Points, in no order, along strands that fork, close into loops and pass close to each other.
Points whose rows are less than 54.1 apart are linked; no others are. Some points are linked to none.
K245: [-25,-23,4,-7,7,-7,6,-31,7,20,18,7,11,-7,25,18,7,0,-20,-1,11,19,12,-4]
K290: [-6,7,-16,7,27,18,21,9,-18,-26,-18,-19,21,29,4,2,-6,-4,5,-2,-3,19,19,-5]
K56: [2,-20,4,-1,21,4,7,13,6,-41,-6,-13,-11,14,4,-8,-11,13,7,-8,7,-11,5,1]
K317: [13,25,-6,14,6,31,1,-17,8,-3,3,-4,19,34,4,-9,15,0,-15,11,-9,18,34,-14]
K395: [6,-20,-9,26,39,26,21,18,-10,-47,-18,-15,8,21,17,-13,-13,3,29,-11,-8,11,9,10]
K515: [-11,-5,-2,-10,13,-25,20,9,-12,-19,-11,-5,5,6,-3,19,-11,6,7,-7,13,3,-4,1]
K307: [13,44,-6,-1,-25,23,-8,-24,1,11,-1,5,1,6,-29,-13,11,1,-13,12,-12,11,8,-17]
K107: [24,24,-18,27,4,40,-3,10,4,-1,-25,-9,12,26,-15,-23,3,-3,5,8,-23,4,24,-17]
K789: [-8,-23,11,-18,10,-35,-2,9,10,-6,12,16,-15,-10,5,22,-9,6,-2,-3,27,-22,-13,22]
K228: [45,14,-17,38,-11,50,-4,-12,32,-4,-12,-4,1,8,17,-47,7,-4,11,13,-28,20,6,-4]
K666: [1,37,7,-17,-33,3,-20,-15,0,41,11,20,-18,-10,-33,-1,10,-8,-11,2,-13,-11,-18,-6]
K621: [-33,-35,12,-3,-11,-10,-2,-5,2,2,27,3,-1,-24,19,12,1,1,0,-2,20,-18,-9,14]
K989: [3,-24,0,15,15,24,-9,-2,21,-13,4,0,-2,14,15,-21,2,11,-4,-1,-9,-3,13,-4]
K988: [-3,7,5,-25,-20,-16,-29,-13,27,17,20,25,-17,-14,-1,0,15,2,-20,4,-4,-13,-11,7]
K355: [-1,-20,-2,-9,22,-18,12,25,-2,-54,-23,-6,-20,-2,-10,3,-21,10,27,-13,30,-20,3,25]
K904: [8,10,-16,27,-5,38,-6,-4,-16,6,17,-6,18,5,-3,-12,15,-11,-2,14,-17,14,8,-12]
K565: [37,9,-10,36,11,39,6,8,25,-14,-24,-10,12,19,23,-43,6,0,19,-3,-33,11,10,-3]
K482: [-6,-2,13,-9,-7,-13,3,-12,-19,15,23,-4,10,-10,-3,20,6,-5,-16,-2,4,0,-12,-7]
K39: [-7,-35,3,1,4,-2,-12,23,14,-29,15,0,-25,-11,14,-2,0,15,13,4,-2,-20,-8,19]
K585: [-10,11,6,-9,13,-31,14,-9,-11,13,2,-1,20,18,12,24,-2,-1,-15,-13,5,29,-7,-9]
K33: [-23,-30,15,-18,1,-28,-3,-7,7,10,24,13,-5,-26,21,23,-7,0,-3,-4,33,-22,-15,15]
K790: [26,7,-3,21,16,33,-1,12,20,-20,-13,-7,-1,27,13,-42,4,12,12,-7,-25,5,15,-4]
K695: [2,30,-1,-1,-33,16,-17,-47,3,33,29,13,6,-8,-7,-11,18,-2,-21,7,0,25,11,-11]
K747: [2,31,-9,-8,5,5,9,10,-20,3,-26,-12,13,27,-18,1,-3,-1,-4,-1,-3,9,17,-17]
K534: [-6,-25,3,-1,-14,7,-19,-2,19,2,24,3,-17,-18,15,-10,5,8,-13,16,-11,-12,-1,1]
K624: [1,0,10,-11,18,9,12,-10,7,-17,1,-12,-2,29,20,-1,0,11,-22,-12,3,19,19,-11]
K485: [9,-17,-8,21,32,18,17,28,-1,-43,-37,-20,-8,12,10,-27,-19,2,41,-14,-5,4,9,8]
K478: [-26,-28,2,-8,7,-8,16,-15,-1,-4,16,-2,7,-5,19,14,-1,12,-10,-5,7,17,2,-1]
K63: [6,19,2,-24,2,-30,6,13,-7,6,-33,-10,-10,6,-26,11,-3,-5,4,-4,1,4,-5,-6]
K997: [9,-4,16,-21,-6,-64,-5,9,2,26,11,15,-8,-34,17,30,-8,-16,3,-3,29,-13,-44,27]
K762: [7,-11,-6,14,-23,27,-25,3,22,5,13,9,-17,-12,8,-18,17,11,-2,18,-20,-8,-2,1]
K620: [9,4,25,-19,-2,-55,-18,-3,12,49,17,20,-4,-28,14,19,-6,-13,-13,-14,17,-6,-40,13]
K258: [30,46,-12,24,-10,41,-2,-13,12,-4,-16,2,3,23,-11,-36,5,-6,-2,8,-16,5,25,-8]
K985: [7,22,-3,0,-18,24,-9,-1,2,7,-4,2,-7,2,-22,-13,9,1,-4,11,-20,-7,1,-18]
K776: [-23,-9,12,-9,-24,-7,-16,-4,-7,31,26,11,-9,-32,-1,7,11,-9,-8,2,-2,-28,-16,3]
K163: [-4,15,9,-18,-16,-20,-11,-30,23,33,9,21,-3,-5,1,3,11,6,-23,3,1,2,0,-9]
K737: [-4,11,9,-20,-6,-42,-2,14,-11,27,2,8,-11,-19,-8,17,-3,-3,-2,0,2,-6,-29,10]
K662: [-10,-18,-2,-9,1,-38,17,7,-9,-37,-18,12,2,-21,-10,29,-25,7,17,-10,41,-15,-7,31]
K20: [15,7,-7,18,-28,37,-14,-16,27,3,9,2,-5,-13,12,-34,12,6,-4,16,-25,8,7,-11]
K895: [2,-16,-9,19,11,36,6,-11,-4,-8,15,-20,21,20,25,-3,5,-5,-8,9,-9,27,20,-9]
K276: [7,5,0,-19,11,-12,-10,35,-1,-22,-39,-12,-20,0,-28,-9,-1,1,18,5,-3,-25,7,8]
K519: [14,11,-5,17,26,34,8,-6,13,-22,-5,-5,15,35,15,-28,3,4,0,-3,-17,18,27,-10]
K546: [-9,30,18,-17,-28,-1,-7,-25,-14,56,23,13,-2,-19,-17,9,9,-16,-19,0,-3,5,-23,-10]
K716: [-13,-16,-10,16,4,11,-6,-1,-10,1,13,-4,13,0,-5,1,6,8,-2,4,-5,-12,3,-8]
K918: [-23,-30,-5,11,-5,4,-3,6,-7,0,20,-2,2,-21,10,12,-2,1,11,4,6,-20,-7,7]
K553: [-2,0,14,-10,2,-53,0,-9,8,37,16,16,7,-16,20,24,-5,-5,-12,-17,9,7,-26,7]
K270: [-15,-12,-7,15,34,22,31,2,-12,-43,-11,-18,9,21,14,1,-18,6,13,-10,1,19,11,7]
K900: [4,24,6,-9,-21,3,-11,-36,-14,38,27,7,4,-4,-5,4,19,-8,-22,1,3,23,-3,-17]
K159: [-24,-15,13,-3,-2,-52,18,-7,-10,14,-3,23,19,-31,8,29,-19,-13,10,-19,34,-14,-24,22]
K664: [-1,-12,-4,-21,6,-44,10,28,-9,-41,-22,1,-13,-14,-16,12,-18,1,24,-13,31,-21,-1,20]
K210: [-5,7,7,-24,-3,-27,-19,21,-3,6,-14,6,-20,0,-25,12,4,-1,-1,1,6,-36,-4,7]
K404: [-3,3,-1,-3,-5,1,-23,15,-4,7,-6,11,-13,1,-30,2,1,-5,1,0,-3,-32,-3,0]
K749: [11,-1,-5,2,15,-3,-7,43,-10,-28,-34,-14,-12,4,-29,-24,-7,-1,29,-8,-8,-20,13,0]
K143: [-8,-22,9,-3,22,-8,16,9,12,-48,-5,-2,-17,10,2,6,-22,15,17,-15,26,-15,5,23]
K157: [-14,-21,7,-9,17,-20,24,-14,-5,-27,-7,7,6,5,15,27,-16,5,1,-17,31,14,-4,18]
K767: [28,2,-5,16,8,24,-11,28,18,-19,-16,-7,-13,5,4,-34,6,7,19,-2,-35,-15,-2,0]
K707: [10,27,-9,21,-27,39,-17,-37,-1,24,24,10,15,-6,-3,-15,19,-4,-15,20,-10,27,21,-12]
K674: [21,-23,-14,31,10,46,5,0,4,-7,0,-17,7,9,21,-16,-1,-9,4,16,-15,21,9,-4]
K557: [-25,-31,3,-2,23,-2,17,-16,-2,-24,7,-5,4,10,24,12,-13,6,-3,-11,16,23,4,5]
K26: [0,22,2,-6,-34,13,-16,0,9,20,6,9,-20,-11,-20,-9,7,-1,-8,13,-19,-9,-8,-1]
K810: [-11,-8,5,-17,5,-63,16,10,-4,7,-23,14,-1,-21,0,30,-25,-4,8,-11,28,-3,-24,22]
K333: [9,-3,-12,12,14,8,8,35,-9,-38,-40,-24,-8,-2,-11,-20,-15,5,35,-5,-5,-14,4,3]
K550: [-17,-14,-15,15,10,12,13,-5,-29,-2,9,-3,23,11,3,8,-2,-9,2,-2,0,-2,11,-9]
K322: [-6,-20,2,4,-8,9,-17,24,-10,-1,-8,-3,-15,-11,-26,4,-5,-9,15,4,0,-32,-8,2]
K344: [36,9,-10,31,-27,46,-13,-2,22,1,-10,-3,-7,-3,10,-35,10,-6,9,22,-31,14,-6,-9]
K45: [-18,1,-14,9,16,4,16,-6,-24,-9,1,-5,26,23,2,14,0,0,-3,-1,2,22,17,-2]
K615: [-9,-17,5,-14,-5,-2,-20,14,13,-3,14,4,-26,-13,0,-3,8,10,-2,13,-4,-22,-8,16]
K336: [10,19,9,-20,-3,-10,1,6,6,-3,7,-2,-2,19,-4,2,4,12,-15,-9,-5,1,2,-14]
K214: [3,16,13,-14,7,-41,6,-9,1,42,9,12,16,1,11,19,2,1,-21,-8,5,21,-16,-4]
K549: [11,18,-4,7,8,25,8,11,-8,-5,-34,-16,6,29,-20,-15,-3,-3,8,2,-9,1,22,-21]
K384: [-13,-18,-3,-4,-9,-20,-9,28,-26,-20,-10,-10,-10,-21,-25,8,-11,-7,19,0,12,-27,-4,10]
K361: [-14,10,14,-21,-18,-32,-13,0,-6,39,18,14,-9,-23,-6,12,2,-9,-6,1,-5,-16,-30,8]
K43: [-14,-5,6,-15,-11,-15,-3,-29,13,37,21,10,2,-17,16,12,14,10,-25,0,-5,15,0,-7]
K759: [-5,-7,11,-23,3,-33,-4,13,9,-7,-7,11,-25,-5,-10,25,1,0,1,-1,19,-26,-10,17]
K308: [4,6,3,-21,6,-56,12,16,-7,21,-17,11,-2,-14,-5,29,-11,-2,3,-12,12,4,-28,8]
K760: [-7,-9,2,-8,-11,-30,1,21,-31,-6,10,-4,4,-18,-20,18,-8,2,15,-2,18,-20,-19,7]
K140: [-13,2,7,2,-34,19,-19,-6,-1,32,28,10,-10,-24,-13,-3,13,-5,-2,12,-15,-16,-11,-4]
K117: [-29,-12,2,-6,0,-34,24,-12,-20,17,2,1,22,-18,7,30,-9,-10,6,-10,23,-2,-17,7]
K791: [18,-15,-7,30,31,43,15,7,1,-22,-15,-21,10,19,32,-18,-6,-7,16,-1,-9,23,7,4]
K176: [-2,-7,0,-8,10,-3,15,18,-9,-22,-12,-14,-8,10,-10,5,-11,6,3,-10,4,-8,5,0]
K343: [14,2,-7,11,-8,22,-4,18,2,-11,-10,-7,-6,7,-11,-19,10,7,11,4,-21,-20,7,-7]
K501: [-13,-3,3,-13,8,-27,20,-13,-22,20,-1,-3,25,-1,14,37,-13,-14,-13,-7,21,26,-14,-7]
K851: [30,18,-11,24,-16,48,-13,-22,-2,8,25,-6,19,1,2,-22,18,-13,-16,24,-13,29,22,-18]
K434: [1,22,-9,-6,9,14,8,-18,8,1,2,-6,12,25,11,-6,11,4,-23,3,-9,29,21,-15]
K362: [20,44,-7,13,-14,32,-5,-26,7,-7,-6,-1,11,20,-9,-18,12,2,-12,21,-7,19,24,-17]
K611: [-4,22,-3,-13,-4,-8,10,2,-9,26,-21,-8,1,10,-29,12,2,-1,-3,4,3,3,2,-12]
K652: [-3,-10,0,10,-7,16,-11,-24,8,13,33,1,9,1,8,-8,13,5,-19,0,-3,16,23,-18]

A piece is all that can be reached along the links. How many separate loops has the piece of each point below (a circle has one, a figure eight two, a Y none), and how many tips (points with one link)?
K762 | loops 1, tips 5
K760 | loops 0, tips 3
K515 | loops 0, tips 2

Name the points in between on the shortest way along the links from the first point to the second, in order.
K355; K988 | K143 K56 K176 K515 K157 K557 K478 K245 K43 K163
K322; K276 | K404 K210 K759 K789 K33 K621 K918 K716 K550 K45 K290 K270 K395 K485 K333 K749
K611; K307 | K747 K549 K107 K258 K362
K534; K317 | K762 K20 K344 K228 K565 K790 K519
K851; K534 | K707 K695 K900 K546 K666 K26 K985 K343 K767 K790 K565 K228 K344 K20 K762
